Each row is a point on a tangle of strands that fork, close into loops and nearly touch. The rows are in no order.
In the rows, 128 means zero.
Two points are linked if the straight distance between their rows is under 32.1. Some points are linked to none.
K863: [152 141 110 118 119  98 127 149 146 150]
K319: [ 99 137 147 134 159 114 133 151 151 122]
K817: [148  81  93 108 137 123  90 136 117 151]
K339: [144 150 120 134 127 108 137 134 128 132]
K258: [140 117 133 170  91 178 103  71 104 110]
K2: [104 173 153 145 148 117 162 125 123 102]
K491: [182 104  92 135  96 128 107 115 115 149]
K236: [122  92 113 112 156 117 100 141 128 142]
K666: [ 73 149 173 141 174 118 144 150 153 108]
K525: [120  74 123 153 103 190  64  70 104 120]
K470: [129 146 142 165 128 142 148  94  99  96]
K943: [ 86  94 146  81 171 125 113 182 161 151]
K565: [162 122 108 144 116 122 119 116 116 132]
K121: [143 149 118 108 120  99 136 161 161 155]
K413: [101 100 131  86 161 117 109 177 159 156]
K381: [133 187 142  99 108 104 182 163 157 140]
K521: [106 176 151 153 141 127 173 102  99  83]
K158: [ 73  93 156  88 186 128 113 180 157 139]
K754: [120 149 143 162 142 134 147 106 106  98]
K603: [146 116 102  90 126  99 112 169 160 168]
K155: [106 168 152 130 145 111 157 146 147 118]
K157: [152 101 116 157  81 179  83  72 110 126]
K522: [167  93  99 138 106 138 101 110 111 141]
K243: [124 103 117 122 150 113 108 142 134 137]
K77: [142  72  95  93 153 130  83 143 111 157]
K5: [108 145 162 180 133 161 150  81  91  77]
K637: [143 186 134  96 101  99 175 165 160 148]
K149: [134  61 114 135 108 182  66  86 100 132]
K194: [123  87 126 159  96 189  67  64 108 118]
K510: [ 65 146 175 155 183 124 142 140 142  95]
K699: [154  96  96 119 130 114 103 136 125 148]
K837: [128 160 143 161  95 163 159  66  81  85]
K58: [143 105 125 163  88 178  88  71 105 117]
K959: [195 102  79 128  86 124 102 116 115 156]
K495: [143  72 113 144 108 173  78  89 106 129]
K376: [ 71 123 178 118 169 120 144 177 176 127]
K566: [104 150 162 116 142 115 154 174 173 135]
K449: [148  71  98 117 132 138  88 121 107 144]
K967: [101 170 157 154 152 125 162 114 112  89]
K421: [157 109 102 133 123 117 113 128 123 140]
K349: [134 161 136 155  81 167 164  57  78  85]
K225: [118 176 145 120 131 108 162 152 148 129]
K840: [122 183 146 111 121 106 170 156 155 132]
K369: [143 114 115  74 119 101 123 190 179 178]
K982: [162 106 107 153  65 177  77  67 111 134]
K467: [124 165 137 153  70 170 167  43  77  79]
K846: [129 174 135 144 121 122 168 104 102 100]
K831: [120  85 111 100 161 120  95 151 128 147]
K980: [144 143 121  97 116 100 139 178 174 165]
K903: [ 77 148 172 134 168 118 149 159 161 115]
K570: [126 162 138 154 135 124 156 112 110 102]
K21: [119 112 121 104 146 107 113 165 154 149]
K80: [106 194 130 120 108 105 207  94 102  81]
K282: [146  65 103 127 126 154  84 109 104 137]
K764: [ 73 134 176 125 168 122 146 172 171 120]
K99: [148 108  98  94 131 102 107 160 147 166]
K991: [178 111  86 120 109 107 107 135 129 160]
K262: [160  93 100 137 119 130 104 117 113 138]
K268: [148 146 119 140 125 114 138 125 120 126]
K229: [141 126 115  89 121  99 126 177 174 171]
K692: [ 66 147 177 171 186 133 146 120 120  78]
K520: [138  88  97  82 147 113  91 158 131 164]
K948: [ 66  99 163  99 183 127 120 177 166 134]
K287: [127  78 104  84 163 125  87 156 119 158]
K949: [ 68 141 172 161 189 128 139 131 134  91]
K880: [139  96  98  92 141 106  98 155 138 161]
K594: [125 181 135 140 118 120 181  98  95  94]
K296: [155 151 118 146 115 122 144 113 111 122]
K479: [199 110  75 122  84 114 108 124 119 162]
K359: [176 146  95 121 104 100 131 135 132 149]
K775: [172  93  97 143  69 168  79  79 112 143]
K910: [160 134 117 152 112 130 131 109 108 122]
K328: [ 92 176 159 156 141 133 184  91  90  70]
K572: [126  65 115 140 105 192  59  77 103 129]
K42: [152 177 130  94  99 100 165 170 166 157]
K253: [132 137 123 130 138 107 128 143 138 134]
K508: [151 161 135  90 100 102 166 186 178 165]
K411: [130 154 143 168 108 160 154  75  87  89]
K900: [129 149 145 167 120 153 150  85  92  89]
K668: [120 188 130 128 111 114 193  97  97  89]
K11: [ 68 107 170 106 177 124 131 180 171 131]
K266: [150 146 128  86 104  99 152 190 184 170]
K297: [145  72 108 140 115 158  87 101 106 131]
K947: [105 167 152 140 149 114 154 138 133 112]
K928: [ 97 169 155 159 133 141 183  80  85  64]
K405: [114 109 126  92 150 108 112 170 161 156]
K134: [127 119 121 130 145 113 117 142 137 135]

A fork is a point with three links, a tip a point with one. Leave the first point through the second and follow the links. Name the first fork or tip that comes.
K495; K297: K817
K262; K522: K479
K376; K11: K21
K846; K594: K80
K775; K982: K258
K967; K521: K928
K258; K58: K775
K903; K666: K692

Name the points in between on the shortest way along the links from the first point to the second, in order.
K42; K99: K508, K266, K980, K229, K603
K268; K236: K339, K253, K134, K243
K266; K863: K980, K121
K510; K948: K666, K903, K764, K376, K11
K243; K99: K236, K831, K287, K520, K880
